A landscape with many valleys, sampled at points; each row gives a point and its height.
From any point a ball takes the steepest step (drop divided by distance) to one of its 2 nearest points. It stops when none of these is lower. Distance is the straight distance between rows; heights are no part of it.
z912: [-0.42  2.03  1.03 -1.22 -1.74 -1.91 -1.94  0.31 -0.03  2.59  1.41 -2.51
 -4.26  0.31  2.28 -3.25  1.33  3.88  0.10 -1.95 -0.42  0.07  1.08  2.94
 -0.65  1.09]  height 3.66
z635: [-2.81  0.28 -0.11 -1.26  0.68 -0.31  0.01  0.92 -0.01 -1.63  2.11  1.90
 -2.08 -1.76 -0.19 -1.32  0.50 -1.77  0.65 -0.59 -3.15 -3.80 -3.96 -1.94
 -0.23 -2.12]  height 4.29
z946: [-0.76  2.11 -0.65 -0.02  1.30 -3.09  1.71  0.26  3.43 -0.99 -0.81 -0.92
 -2.26 -2.32 -0.88 -1.18  0.00 -2.25 -3.04 -4.15 -1.27 -1.41 -4.00 -0.79
 -3.00  2.19]  height 1.59
z258: [-1.21  3.75 -0.67  1.15  0.64 -6.01 -0.45  1.86  4.10 -1.36  1.85  0.87
 -1.62 -2.78  1.97  0.48 -2.51 -4.01 -1.78 -3.32 -1.79  0.17 -3.59 -1.34
 -4.38 -0.38]  height 1.09
z722: [-1.09  1.11 -0.68 -1.13 -3.48 -0.45  0.42  0.81 -1.32  0.39  0.45 -1.07
 -3.84 -1.15  2.11 -1.62 -0.52  2.13 -0.73  0.07  0.74  1.09  1.87  2.36
  0.65 -2.23]  height 3.37
z79: [ 0.27 -1.32  3.08  2.73  0.48  0.94 -2.23 -2.26 -6.48 -0.64 -1.79 -0.59
 -2.05  2.47 -2.08 -1.86 -0.08  1.33  1.16  0.63  1.14 -0.29  2.39 -1.44
 -1.70  1.30]  height 6.22
z699: [-1.89 -1.00  0.25  2.00  0.82 -0.87  0.34 -1.06 -0.03 -2.31  2.62 -1.47
  0.20 -0.92  3.50 -2.07 -1.23  1.57 -1.10 -4.42  0.93 -4.82 -2.42 -1.12
 -1.59  3.13]  height 4.72
z686: [ 1.04  1.23 -0.32 -1.68 -0.41 -1.39  0.24 -0.46  2.08  2.12  1.24 -3.75
 -2.85  1.46 -2.11 -0.01 -1.68  0.73 -3.26 -2.47  2.83  2.64 -1.85  0.59
  0.68  4.56]  height 5.85
z583: [-0.64 -0.63  1.97 -3.26 -0.92 -2.71  0.97  0.05  3.77  1.63 -1.65  1.59
  0.21 -2.43  1.11 -1.28  0.99 -1.10 -0.98 -0.35 -2.23 -0.92 -1.45 -0.96
 -0.31  2.40]  height 2.08
z393: [ 2.94 -2.65  1.26 -2.74 -2.23  1.54  2.94  0.50  2.93 -0.47 -1.63  0.78
  3.50  0.41  0.71 -0.99  0.50  0.53 -1.33  1.12 -0.33  0.43  2.30  1.21
  0.10  3.54]  height 1.23
z331: [-0.19  0.76  0.42 -1.37 -0.20 -3.74  1.35  0.19  2.40  1.25  3.29 -2.08
 -0.15 -1.73  1.40 -1.64  1.52  0.16 -0.83 -0.62  1.23 -1.82 -2.56 -3.39
 -1.70 -3.25]  height 3.46
z44: [ 1.64 -2.15 -1.26  2.77  1.17  2.42 -2.38  1.36 -4.59  0.09 -1.15  0.06
  2.22  0.77 -1.19 -0.94  2.58 -0.90  0.50  2.66  1.23 -1.05  0.89 -1.44
  0.69  2.36]  height 3.57
z760: [ 0.54 -1.70 -0.50  1.36 -0.46  1.98  2.33 -1.17 -0.65 -1.71 -0.03  0.95
 -0.69  4.30 -1.96 -1.20 -0.64  2.32  0.09 -1.83  3.74 -0.88  4.39  0.52
 -1.38  1.39]  height 6.17
z670: [ 0.45 -1.46  0.18 -1.67 -0.41 -1.32  0.69 -0.83  0.34 -1.98  0.46 -2.80
 -0.47  1.17 -1.35 -1.31 -2.62 -0.23 -1.54 -3.52  2.14  2.04  0.47  2.48
  3.51  5.25]  height 5.94
z612: [ 0.06 -0.65 -1.02  1.76 -0.99 -4.55  1.14 -1.24  0.98 -1.16  1.28  1.51
  0.41 -0.65  5.39  1.72 -1.58 -3.72 -2.56 -3.38  0.47  1.08 -3.18  0.48
 -4.20 -2.01]  height 1.88
z646: [ 0.35  2.44  0.82 -1.16 -1.15 -1.69 -1.83 -0.25  0.49  3.13  2.49 -0.46
 -2.24  1.22  1.44  1.98  3.47  1.62  3.46  2.24 -3.07  0.85 -0.11 -0.11
 -1.23 -1.82]  height 2.46
z595: [ 0.72 -1.59 -2.66 -1.70 -1.93  0.97  0.96 -0.85  3.89 -0.62  1.33 -0.11
  3.34  1.26  2.52  3.32 -0.18  0.43  0.34 -3.12  1.73  0.07  0.43  2.35
 -0.20 -1.51]  height 1.38
z800: [ 0.74  1.58 -1.47 -1.34 -0.83 -0.90  0.42  1.01  2.69 -0.98  1.57  1.48
 -2.74  2.61  0.62  1.48 -2.69  0.08 -0.50  0.84 -0.24 -2.56 -0.39  0.92
 -2.20  2.74]  height 6.01
z530: [ 0.45 -0.13  3.52 -1.01 -0.08  1.19 -0.07  1.24  0.96  2.93  0.90  0.09
  1.96 -1.14 -0.48 -1.86  1.12  2.05 -1.33 -1.70  0.51  4.89 -1.06 -0.98
  2.18  0.22]  height 3.64
z641: [-1.89  0.85  2.93 -1.15  0.18 -0.44  1.54  1.08  3.51  3.95 -1.99 -3.89
 -0.69 -1.79 -2.92 -1.40  2.23  1.77  2.31  3.12  0.91  3.24  0.60  0.58
  1.52  1.00]  height 4.25
z5: [ 2.11  0.37  0.22  0.72  1.23 -0.53 -2.22 -3.57 -6.58 -0.83 -3.47 -1.83
  1.45  0.79 -2.28  0.97  1.09 -0.05  2.14  3.82 -2.88 -1.93  0.72 -0.89
  1.45  0.31]  height 4.81
z582: [ 2.23 -0.30  0.09 -0.72 -1.64 -0.26 -0.97 -0.38 -1.50 -0.51 -3.03  1.10
  3.03 -1.20  4.47  0.16 -1.93 -1.48 -3.69 -0.05  0.87 -1.33 -1.11  0.64
 -0.96 -0.09]  height 2.33
z118: [-1.70 -1.86 -3.07  1.16  0.08  2.74 -0.72  0.41  0.29 -1.42  0.15  1.72
  2.95  0.08 -1.57  1.85 -0.98 -0.97  2.61 -0.09 -1.11 -2.60 -0.71  2.00
 -1.17 -1.31]  height 3.40
z323: [ 2.51  2.10 -0.26 -0.40  0.13 -4.77  0.36 -0.29  5.52  0.77 -2.45 -1.23
  1.82 -2.88  3.81  1.57  0.45 -1.29 -0.48 -1.11  0.47  0.28 -0.13 -1.08
 -2.45 -2.90]  height 2.13
z896: [ 0.58 -0.32  1.31  2.75  0.35  0.16 -1.20 -2.29 -5.38 -1.18  0.59 -1.37
 -1.62  2.57 -2.29 -2.88 -2.01  2.43  2.70 -1.02  0.40 -2.63  0.32  1.65
  0.59  2.08]  height 6.07
z801: [-0.40  2.52 -2.25  3.73 -2.35  3.59  0.78 -0.67 -4.10 -0.65 -0.69  4.15
  1.86  0.50 -2.34  4.67 -3.20  0.12  0.86  1.32  0.19  0.16  2.18 -0.27
  0.55  0.30]  height 3.41
z464: [-0.86  0.51  1.94 -1.57  0.27  1.58  0.90 -0.04 -0.15  1.36  1.51  1.66
 -0.22 -0.55  1.56  1.92 -0.74  0.78  0.56 -0.61 -0.45  1.83 -1.22 -1.15
  0.30 -1.02]  height 3.26
z798: [-1.01 -1.54 -1.68  1.51  1.38 -3.07  0.83 -0.27 -0.38 -0.77  1.05 -3.27
 -2.82  1.17  0.30 -1.49  0.17  0.54  2.62 -2.01  1.72 -1.72 -1.26  1.65
 -1.32  1.48]  height 5.75
z809: [ 1.70  1.09 -1.16  1.04  1.73 -1.76  0.03  3.04  1.29  0.19  0.51  1.71
  1.34 -0.22  0.70  2.53 -0.44 -1.63  1.61  3.87  1.75  0.95  0.53 -2.30
  2.36 -1.56]  height 4.24
z517: [ 0.40  1.72 -0.38 -0.68  2.43 -0.98  2.03 -1.85  3.82 -1.89 -2.38  0.08
 -1.29  0.03 -1.52 -0.85  0.43  0.15 -1.31 -2.57 -1.44 -0.56 -2.01  0.41
  1.99  2.35]  height 2.09
z105: [-0.63 -2.62 -0.48 -0.46  0.56  0.10  2.51 -0.21 -0.07 -1.60 -0.24 -0.58
 -0.16  0.38 -2.46 -0.75 -2.99 -0.24  1.57 -0.98 -1.17  1.29 -2.21  2.98
  2.30  3.37]  height 6.05
z53: [-0.32 -1.49 -0.18 -0.78 -0.73 -0.85 -2.97  0.96  1.18  0.69  1.98 -1.22
 -0.75  0.26  2.02 -2.19 -1.10  0.20 -2.21 -2.96  1.22 -2.77 -1.07  0.16
 -3.23  3.07]  height 4.91
z759: [-0.43  0.51  1.29  1.46  1.97 -3.66 -4.44  1.51 -0.78  2.52  0.62 -1.40
  0.79  0.88  1.27 -4.51 -0.47  2.57 -3.54 -0.93  2.81 -2.33 -0.60  0.36
 -1.85  2.95]  height 5.15
z332: [-0.61  0.92 -3.41  0.20 -1.56  1.24  0.14  2.00  1.55  0.15 -1.83 -0.72
 -2.89 -2.99  0.76  1.61  1.07 -0.92  2.65  0.06  0.06 -1.07 -0.49  2.43
 -2.99 -1.70]  height 1.61
z236: [ 1.92 -1.86 -0.23 -1.29 -1.23  1.07  1.20  0.96  0.05 -1.59 -0.67  3.18
  0.18 -0.90 -1.93 -1.71 -0.17 -2.07 -1.01  2.40 -0.35 -0.49 -0.86 -0.56
 -0.07 -1.41]  height 3.95
z625: [-1.13 -0.90 -1.20  2.91  1.46 -0.20 -0.82 -1.40 -4.44 -1.31 -1.57 -4.14
  0.04  1.31 -1.22 -1.14 -0.80  0.08  2.07 -2.49  1.45 -2.81 -0.20  3.22
  0.76  3.80]  height 5.92
z320: [ 1.61  1.39 -0.42  0.14 -2.52  0.04  1.36 -0.72  1.91  1.54  1.97 -1.78
 -1.13  2.71  0.84  1.52 -1.11  1.64 -0.35 -1.17  2.40  0.52  0.67  0.55
 -1.30  3.52]  height 5.93
z129: [-1.53  2.88  0.47 -0.65  0.70  2.31  1.05 -2.02  0.63 -0.76 -0.16 -0.45
  0.94  1.14  0.40  4.92 -2.64 -0.57  3.16  0.50 -3.42 -0.41 -1.16 -1.60
 -1.25 -4.54]  height 2.87
z14: [-0.86  0.27  0.68 -1.38  1.10  2.97  0.05 -1.07 -1.39  1.33 -2.69 -1.28
  1.80  2.08 -1.35  2.43  0.15 -2.19 -1.83  2.71 -0.22  2.08  2.22 -0.73
  0.91 -1.58]  height 1.37
z973: [-0.53  1.72 -2.52 -0.46 -4.12  1.82  3.14  1.73  1.59 -0.33  1.86  1.35
  0.20 -1.20  0.79  3.43 -2.99  0.07  3.79 -0.56 -3.16 -1.45  0.11  0.06
 -1.55 -1.46]  height 1.30
z899: [ 0.93  0.82  3.45 -1.29  0.07 -2.57 -2.81 -0.56  0.46  4.01  3.59  2.17
  0.10  1.90  0.64  1.46  0.75  1.96  2.45  4.91 -2.35  1.66  0.51 -0.89
  0.93 -0.52]  height 3.02
z54: [ 1.05  1.92 -0.32  2.70 -0.50  4.24  0.71  0.42 -2.88  0.86  0.47  1.22
  2.00  1.05  0.34  4.79 -2.91  0.51 -0.87  3.06  1.24  3.79  0.96 -1.04
  1.09  0.27]  height 3.70
z853: [ 2.39  0.34 -0.14 -0.53 -1.32 -2.26  2.03 -0.83  4.07  0.61 -0.37 -0.12
  1.88 -1.59  2.75  2.35  1.94  1.41  2.37 -0.31  0.16  1.02 -0.09  0.98
 -0.50 -1.22]  height 1.81
z271: [-3.94 -0.36 -3.67 -1.09 -2.86  2.04  4.09  1.25  1.15 -3.06  2.02  0.68
 -1.18  0.03 -0.88  1.49 -1.97 -0.26  2.53 -2.18 -1.31 -2.66  0.39 -0.25
 -0.76 -0.85]  height 1.90
z884: [-1.08 -1.17  3.52  0.44  1.09 -2.31 -1.81 -0.24  0.26  2.72  1.15 -1.60
  0.94  0.41 -1.14 -4.34 -1.15 -0.09 -3.06 -1.74  3.30  0.85 -2.98 -0.49
 -2.02 -0.34]  height 5.42
z706: [ 1.00  0.91  1.74  0.77  2.86 -1.72 -0.67  0.28  4.06 -0.11 -0.43  2.42
 -0.03 -0.72 -1.68 -1.41  0.44  0.26 -2.55 -1.47 -0.74  0.86 -1.87  0.53
  3.14 -2.10]  height 2.64
z814: [ 0.51 -1.14  0.63  1.33  1.90  3.42 -0.13  1.53  3.38 -0.95 -0.44  3.60
  0.62 -0.15 -1.67  0.35  1.88 -0.88 -1.18 -1.66  0.30  3.37  0.87  0.22
  2.13 -2.96]  height 3.14
z876: [-1.35  3.29 -1.77 -1.43 -2.76  2.12  0.77  1.00 -1.35  0.05 -1.54  0.04
 -2.88 -2.09  0.64  1.73 -1.27  0.69 -0.89  2.38 -2.04  0.18  1.90  0.02
  0.78 -1.80]  height 3.07
z609: [-0.60 -0.09  1.36 -2.74  0.50 -3.08  0.03  1.34  3.05  0.73 -3.24  1.04
  0.01 -0.81 -0.32 -3.39  3.76 -0.11 -2.07  0.52 -0.67 -0.48  2.27  0.78
  1.65  1.43]  height 2.55
z655: [-0.22 -0.58  3.14 -2.46 -1.69  1.34 -0.25  1.33  2.95  2.36 -0.17 -4.00
  0.24 -2.08 -1.62 -0.39  2.09  3.04  0.32 -0.70  0.73  1.68 -0.66  1.34
 -0.83  0.20]  height 3.97
z13: [ 0.51 -1.21  1.56 -0.76  1.85 -4.25 -1.58 -0.92 -3.12  1.99  0.17 -1.97
 -0.64  1.96  0.78 -1.26  2.10 -0.10  0.89  3.89 -0.32  0.21  0.81  2.18
  1.69  0.75]  height 5.27
z33: [ 1.86 -0.43  0.09  1.69 -1.68 -0.64  0.62  1.65 -1.78  0.51  1.77  1.70
  0.36  1.78  1.41  3.38 -2.84 -0.39  0.84  3.91  2.85  2.54  0.31  0.54
  0.20 -1.69]  height 3.96
z868: [-2.18 -2.15  0.59 -0.42  2.94  2.94 -2.37  1.80 -1.89  0.24  1.88 -2.50
 -0.48 -0.19 -3.77 -0.85  1.41  1.58 -0.09  0.21  0.58 -0.25 -1.27 -1.45
 -0.09  0.04]  height 4.97
z669: [ 0.54 -1.43  1.27  0.24 -0.68 -3.19  1.38 -1.44 -0.39  0.38 -0.61  1.78
  2.45  0.65  4.73 -0.24 -1.68 -2.36 -3.16 -2.89  1.18 -1.05 -2.35 -0.09
 -2.14  1.51]  height 2.12
z654: [-0.42  3.17 -2.09  0.59 -0.70  0.22 -3.76  3.91  0.29  2.27 -1.88 -0.12
 -2.27 -3.47  0.65  2.14  1.89 -0.87  2.13  3.22  0.40  1.29  1.38  0.28
 -1.19 -3.21]  height 2.14
z611: [-1.38 -1.03  0.35 -0.98  1.31  1.70 -0.41  0.87  0.79 -0.23  1.68 -0.55
 -1.23 -0.67 -2.95 -2.74  1.69  1.37  0.06 -1.11 -2.06 -3.00 -4.19 -1.08
 -1.65  0.52]  height 4.62
z777: [ 1.00  1.34 -2.23  0.32  0.18 -5.85 -1.00  0.22  6.71  0.04  1.23 -1.45
  1.94 -2.72  3.92 -0.83  1.37 -1.20 -2.56 -3.06  1.05 -1.82 -0.23 -0.30
 -0.16 -3.01]  height 2.48
z850: [ 1.26 -1.02 -0.15 -1.55 -0.22  2.24  0.88  3.05  4.49  2.56  0.72 -0.55
  3.26  0.59  0.28  0.88  0.58 -0.65 -0.62  2.87  0.05  3.45  1.37  1.00
  1.86  2.87]  height 0.48
z114: [ 2.91 -0.35 -0.30  2.45  2.25  2.56 -1.41 -0.69 -2.01 -2.11 -4.56  1.06
  0.07 -1.25 -3.26 -1.31  3.01  0.39 -1.28  3.49 -0.82  1.38  3.11 -2.32
  1.57 -2.17]  height 4.09
z557: [-0.53  1.08  0.09 -0.74 -2.94  2.26 -0.02  0.20 -1.20  1.76  2.92  2.16
 -3.16  2.65  1.21  1.25  2.50  0.64  1.42  0.21 -0.81  0.98 -0.52 -0.94
 -1.69 -1.27]  height 2.92
z216: [-1.09 -0.26 -2.12  2.14 -1.51  2.66  1.89 -0.51 -1.35 -0.76  1.37  0.07
 -0.20  1.29  0.59  2.41 -1.33  1.87  0.27 -1.41  2.35  0.06  1.14  1.38
  0.88  2.10]  height 6.03
z744: [ 1.00 -0.96  0.07 -1.85 -0.15 -0.99 -0.94  0.04 -0.62 -0.23 -0.33  1.78
 -1.64  0.49  1.36 -4.66  1.34  0.44 -1.66 -1.69 -1.47  0.06  2.15  1.16
  3.37  3.66]  height 3.06
z10: [-1.24  3.71 -1.75  1.17  2.76 -1.28 -0.13  0.00  1.28  0.38  1.05 -0.13
 -1.88  1.33  2.47  2.95  2.59 -0.86  3.35  0.42 -2.42 -0.63 -0.80 -1.00
  0.27 -3.50]  height 1.66
z458: [-1.28 -0.22  1.18 -1.63  0.23 -0.96  0.20 -0.22  1.91 -0.83  3.28  0.65
  0.12 -0.09  0.93  0.04 -0.03  0.20 -1.28  1.26 -1.04 -3.98 -0.93 -4.22
 -2.20 -2.36]  height 3.91
z617: [-0.71 -0.47 -1.40 -0.48 -1.44  0.41  0.01  4.18  4.28  1.20  0.95  0.47
 -0.17 -3.76  1.89 -0.34  0.10  0.53  1.18 -0.51  1.74  1.08 -1.23  0.53
 -3.91 -1.55]  height 2.05
z269: [-1.69 -0.47 -1.58  0.22  1.14 -0.98 -1.72  0.56  0.75 -1.45  3.56  0.71
  2.09  1.25  1.24  3.29 -0.96 -0.18  3.97 -1.04 -0.53 -2.21 -1.32  2.02
 -0.43 -2.81]  height 2.96
z15: [ 0.62 -1.51  1.31  1.76 -0.08  2.61 -0.04 -1.63 -5.33 -1.69 -0.38 -1.47
 -0.35  2.94 -0.90 -1.95 -0.08  1.60  0.36  0.67  3.86 -0.43  5.31  0.64
  0.02 -1.17]  height 6.31
z47: [ 1.45 -0.56  3.34 -0.50  0.99  0.32 -0.20 -0.16 -2.97 -0.74 -3.03 -1.38
 -0.41  0.35 -1.92 -3.88  1.11  0.87 -0.96 -0.16  0.07 -0.33  2.22 -0.09
  4.18  2.97]  height 3.47
z657: [ 1.02  0.54 -0.17 -1.58 -1.19 -5.66 -1.41 -2.61  3.48 -0.49  2.51 -3.24
  0.68 -1.09  2.27 -1.74  3.07 -0.34 -3.27 -2.93  0.61 -0.23 -0.65 -2.57
  1.32 -1.15]  height 2.95
z200: [ 1.60  2.01 -1.77 -0.32 -0.82  0.70  1.04  1.17 -0.30 -0.78 -2.39  4.17
  1.06  0.27  0.40  2.75 -0.87 -3.21  0.75  2.21  0.02 -1.01 -2.05 -1.76
  0.33 -1.34]  height 4.13
z658: [ 0.05  0.01 -1.68  2.23 -0.06  3.95  0.85 -1.61 -4.66  0.08 -2.52  3.70
 -0.09  2.73 -2.54  3.23 -0.85  0.48  0.19  2.45 -2.08  0.87  4.53 -1.27
 -0.82 -0.66]  height 2.99
z556: [ 0.70 -1.05  1.53 -0.20 -0.24 -0.10  1.41 -0.57  0.25  2.09 -3.42 -1.90
 -0.84 -0.24 -1.93 -1.12  1.13  0.01  2.75  3.37  1.69  1.87  1.15  0.29
 -1.11  2.94]  height 4.50
z37: [-2.40 -2.65  0.52  0.05  2.35  3.88 -0.14 -0.13 -3.02 -0.53 -3.38  1.43
  1.37  1.25 -2.27 -0.31 -0.88 -0.80 -0.25  2.37 -1.51 -0.97  3.52 -0.70
 -1.36 -0.24]  height 2.25
z579: [-2.01 -1.72 -0.23  0.37  0.22  1.49  1.78 -1.56 -0.85 -2.77  2.57  0.16
  1.24 -0.32  2.98 -1.40 -0.67  1.83  0.43 -2.22 -1.05 -4.87 -0.08 -0.44
  0.57 -0.65]  height 4.43
z195: [-1.20  1.09  1.35 -2.65  1.02  2.37 -1.20 -2.75 -0.77  2.83 -1.84 -4.24
  0.45  1.47 -0.42 -0.45  1.82  0.78 -1.53 -0.03 -1.02  1.38  2.76  1.55
  0.87 -1.05]  height 0.49
z624: [ 0.30 -1.91 -0.48  0.51 -0.38  4.49  1.11 -1.96 -6.45 -3.08  1.47  0.55
  2.55  3.28 -3.97 -1.74 -2.63 -0.83 -0.21  0.04 -0.61 -0.97  3.33 -0.59
  2.12  1.10]  height 4.73
z535: [ 3.09 -0.38  4.45  1.44  2.26 -0.89 -2.00 -0.62 -1.02  3.71  0.69  1.41
 -0.05  1.09 -1.70  1.03  2.06  1.88  3.16  4.27 -0.74  3.45 -0.20 -2.52
 -0.57  2.31]  height 3.52
z930: [-0.01 -0.87 -2.33 -0.95 -0.06  1.88  0.43  2.03  4.99  1.78  1.76 -0.46
  1.30 -0.81  1.36  1.27  1.77 -1.29 -0.13 -2.35  1.20  1.32 -0.75  0.84
  1.93  1.51]  height 1.19
z142: [-1.64 -3.30  0.25 -0.09  0.63 -1.85  3.30 -1.37  1.00 -2.04  1.17  1.34
 -1.49 -3.00 -0.78 -1.49 -1.85 -0.16  1.19 -2.81 -0.51  0.97 -3.53  2.24
  0.37 -1.25]  height 6.18
z75: [ 1.59 -0.89  0.87  2.96  2.50  1.53 -1.57 -4.14 -6.70 -2.42 -4.44  0.03
  0.97 -2.08 -2.33  0.52  0.70  1.02  0.22  2.07 -1.90 -0.69  3.22 -2.48
  0.30 -0.95]  height 4.53
z370: [-0.76 -0.77  0.96 -1.34 -2.28 -1.21 -0.28  0.28 -0.81  1.32  1.23 -0.75
 -2.01 -0.37  2.16 -2.65  4.11  0.50  1.59 -0.90 -2.07 -0.86  1.17  2.34
  1.18  3.10]  height 3.43
z356: [ 1.30 -0.43  4.14  0.25  1.61  1.21 -1.00 -1.04 -2.34  3.27 -2.42  0.28
 -3.21 -1.60 -3.87 -1.60  2.58  2.24  2.18  4.46 -0.76  3.92  1.75 -1.21
 -0.83  3.27]  height 3.90
z136: [-0.17 -2.01 -1.88  1.74 -1.40 -1.87  2.20 -2.09  2.64 -3.53  0.87  2.46
 -1.67 -0.53  0.99 -0.31 -2.42 -0.08  1.24 -4.80 -0.11  2.36 -0.43  4.25
 -1.18  1.05]  height 6.27
z762: [ 0.70 -0.19 -2.27 -1.05  0.40  1.92 -0.09 -0.18  2.79 -3.43  0.54  3.23
  0.79 -0.76 -2.72  0.81 -1.46 -1.04 -0.94 -0.39 -0.84 -2.57 -0.16  0.96
 -1.88 -3.00]  height 3.71
z905: [ 2.05 -0.29  5.68 -1.34 -0.13 -0.42  1.01  0.06 -1.21  1.20 -2.25 -1.46
 -3.10 -0.49 -2.55 -5.08  1.73  2.55  0.17  2.69 -0.02  3.03  2.60 -1.42
  2.92  2.49]  height 3.83
z536: [-2.47  3.10 -1.32 -0.96  0.76  0.38 -0.19  1.73  2.25  0.10  2.22 -0.03
  1.61  0.54  1.57  4.94  0.62 -0.49  5.18  0.43 -1.16 -1.39  1.08 -0.40
 -0.89 -4.61]  height 2.39
z480: [ 1.64 -2.00  1.15 -0.45 -0.25  1.02  0.26 -1.92 -4.78 -3.44  0.77  0.06
  2.77  2.43 -0.99 -2.02 -0.43 -1.80 -1.30 -0.02 -0.52 -1.74  0.32 -1.72
  2.19  0.35]  height 4.40
z978: [-2.32 -2.04  1.55 -0.32  1.91  3.05  1.62  1.35 -0.14 -1.47 -1.23  1.16
  1.60 -1.58  1.65  0.17 -0.87  0.96 -1.50 -0.76  0.47 -0.43 -1.71 -1.08
  3.60 -0.01]  height 3.62
z683: [-0.47  3.45 -0.48  2.31  0.15 -6.32  1.81  0.04  2.96 -0.99  1.01 -0.50
 -0.12 -3.59  4.99 -1.39 -2.24 -2.04 -2.74 -2.40 -0.28  2.43 -3.91 -0.65
 -2.98 -2.41]  height 1.53
z51: [ 2.28 -0.77 -0.96  2.02  2.63  3.67 -0.96  1.47 -0.64 -0.25 -2.01  2.72
  1.80 -1.14 -2.36  0.20  1.68 -1.82 -2.20  2.26  0.25  3.51  0.61 -1.96
  3.87 -2.60]  height 3.60
z168: [-2.09  1.48 -2.45  1.65 -1.00  2.63  3.50 -1.25 -1.56 -2.10 -0.71  1.47
 -1.99  0.79 -3.62  2.70 -3.09 -0.88  1.87 -2.42  0.68 -2.67 -1.54 -0.32
 -0.79 -1.85]  height 2.47
z479: [ 0.78 -1.68  1.27 -0.94 -0.10 -0.34 -1.65 -2.62 -4.25 -0.02 -0.90 -0.79
  1.21  0.97  0.06 -0.78  2.06  1.86  3.47  3.37 -2.88 -0.46 -0.27  2.21
  1.83  0.70]  height 5.04
z470: [ 0.17  2.02 -2.78  1.97  0.39 -1.92  0.78  0.01  2.21 -1.97 -0.16  1.00
 -2.87 -0.57 -0.25  1.42 -2.31 -1.00 -1.08 -2.74  0.73  2.07 -0.94  4.50
 -1.33 -2.90]  height 6.33
z321: [ 1.52 -0.25 -4.76  0.84 -1.85  1.04 -1.70  1.29 -4.26 -1.28 -1.77 -1.01
  3.33  0.33  1.03  0.72  1.38 -2.48  0.74  3.02  2.25 -2.87 -0.42  0.13
  1.06  0.31]  height 3.05
z526: [ 1.84 -0.40 -2.03  0.18 -0.69  0.69 -3.53  0.77 -2.16 -1.21 -2.02 -1.54
  3.30 -1.23  2.56  0.43  0.76  0.15 -2.48  1.58 -0.78 -2.36 -0.53  0.76
 -0.21 -3.09]  height 2.63
z225: [-0.99  3.27 -0.94 -1.65  0.24  3.26 -2.53  2.98 -0.92  1.80 -2.17  0.26
 -1.40 -1.38 -1.16  3.86  0.05 -0.03  1.01  4.47 -2.32  2.46  4.35 -1.06
  0.52 -1.77]  height 2.68
z104: [-2.10 -1.72 -0.87  0.68  1.95 -1.60 -0.39 -0.61 -2.76  0.80  1.51 -1.35
 -2.31  3.77 -0.88  0.24  1.29 -0.92  3.46  1.78  1.29 -0.14 -0.55  1.13
 -0.07 -0.27]  height 5.53
z174: [-2.42  3.65 -0.64  0.31 -1.26  1.24  1.53 -2.32 -1.98 -1.40  0.63  2.27
 -2.12  1.70  0.57  3.19 -3.00 -2.09  1.35 -2.38 -0.63 -0.76 -0.86 -0.13
 -1.39 -4.71]  height 2.77
z276: [-0.13  1.53  2.06  0.86  1.75 -3.46 -1.05  1.73  3.28  2.46  0.47 -0.60
  1.11 -0.57 -1.41 -1.93 -1.42 -1.02 -4.87 -1.72  3.40  1.27 -3.55 -3.00
  0.17  0.63]  height 5.61
z693: [ 2.75 -1.41 -0.31  3.30  2.62  4.26 -3.64  0.47 -5.86  0.40 -0.06  1.51
  0.97  1.65 -4.76  0.10  1.51  0.29 -0.14  2.80  1.76  2.01  3.82 -2.84
  1.53  4.49]  height 4.18
z918: [-0.33  1.62 -1.66  0.27 -0.88 -4.13 -1.58  0.76  4.12  2.95  1.46 -3.20
 -0.16 -1.37 -1.27 -0.91 -1.69 -0.77 -5.63 -3.55  2.39  2.19 -3.59  0.86
  0.17  1.61]  height 5.76
z794: [-0.06 -2.34  1.13 -4.26 -2.83  0.55  1.48  0.19  3.93  0.92 -1.95  1.29
  3.35 -1.18  2.81  0.26 -0.23 -2.54 -3.07  0.75 -2.49  1.00  1.43  0.08
  0.07  1.01]  height 1.67
z311: [-2.48 -3.82  2.06 -1.50  0.73  2.34  0.22 -0.72 -2.93 -3.00  0.92 -0.44
  1.03 -0.77  0.82 -2.92 -0.10 -0.08 -1.05 -0.43  0.02 -2.81  0.21 -1.90
  2.68  0.32]  height 4.04

For each start below, name the point where the ball stops.
z200 | z10
z809 | z195
z635 | z850
z79 | z258
z5 | z258
z693 | z258
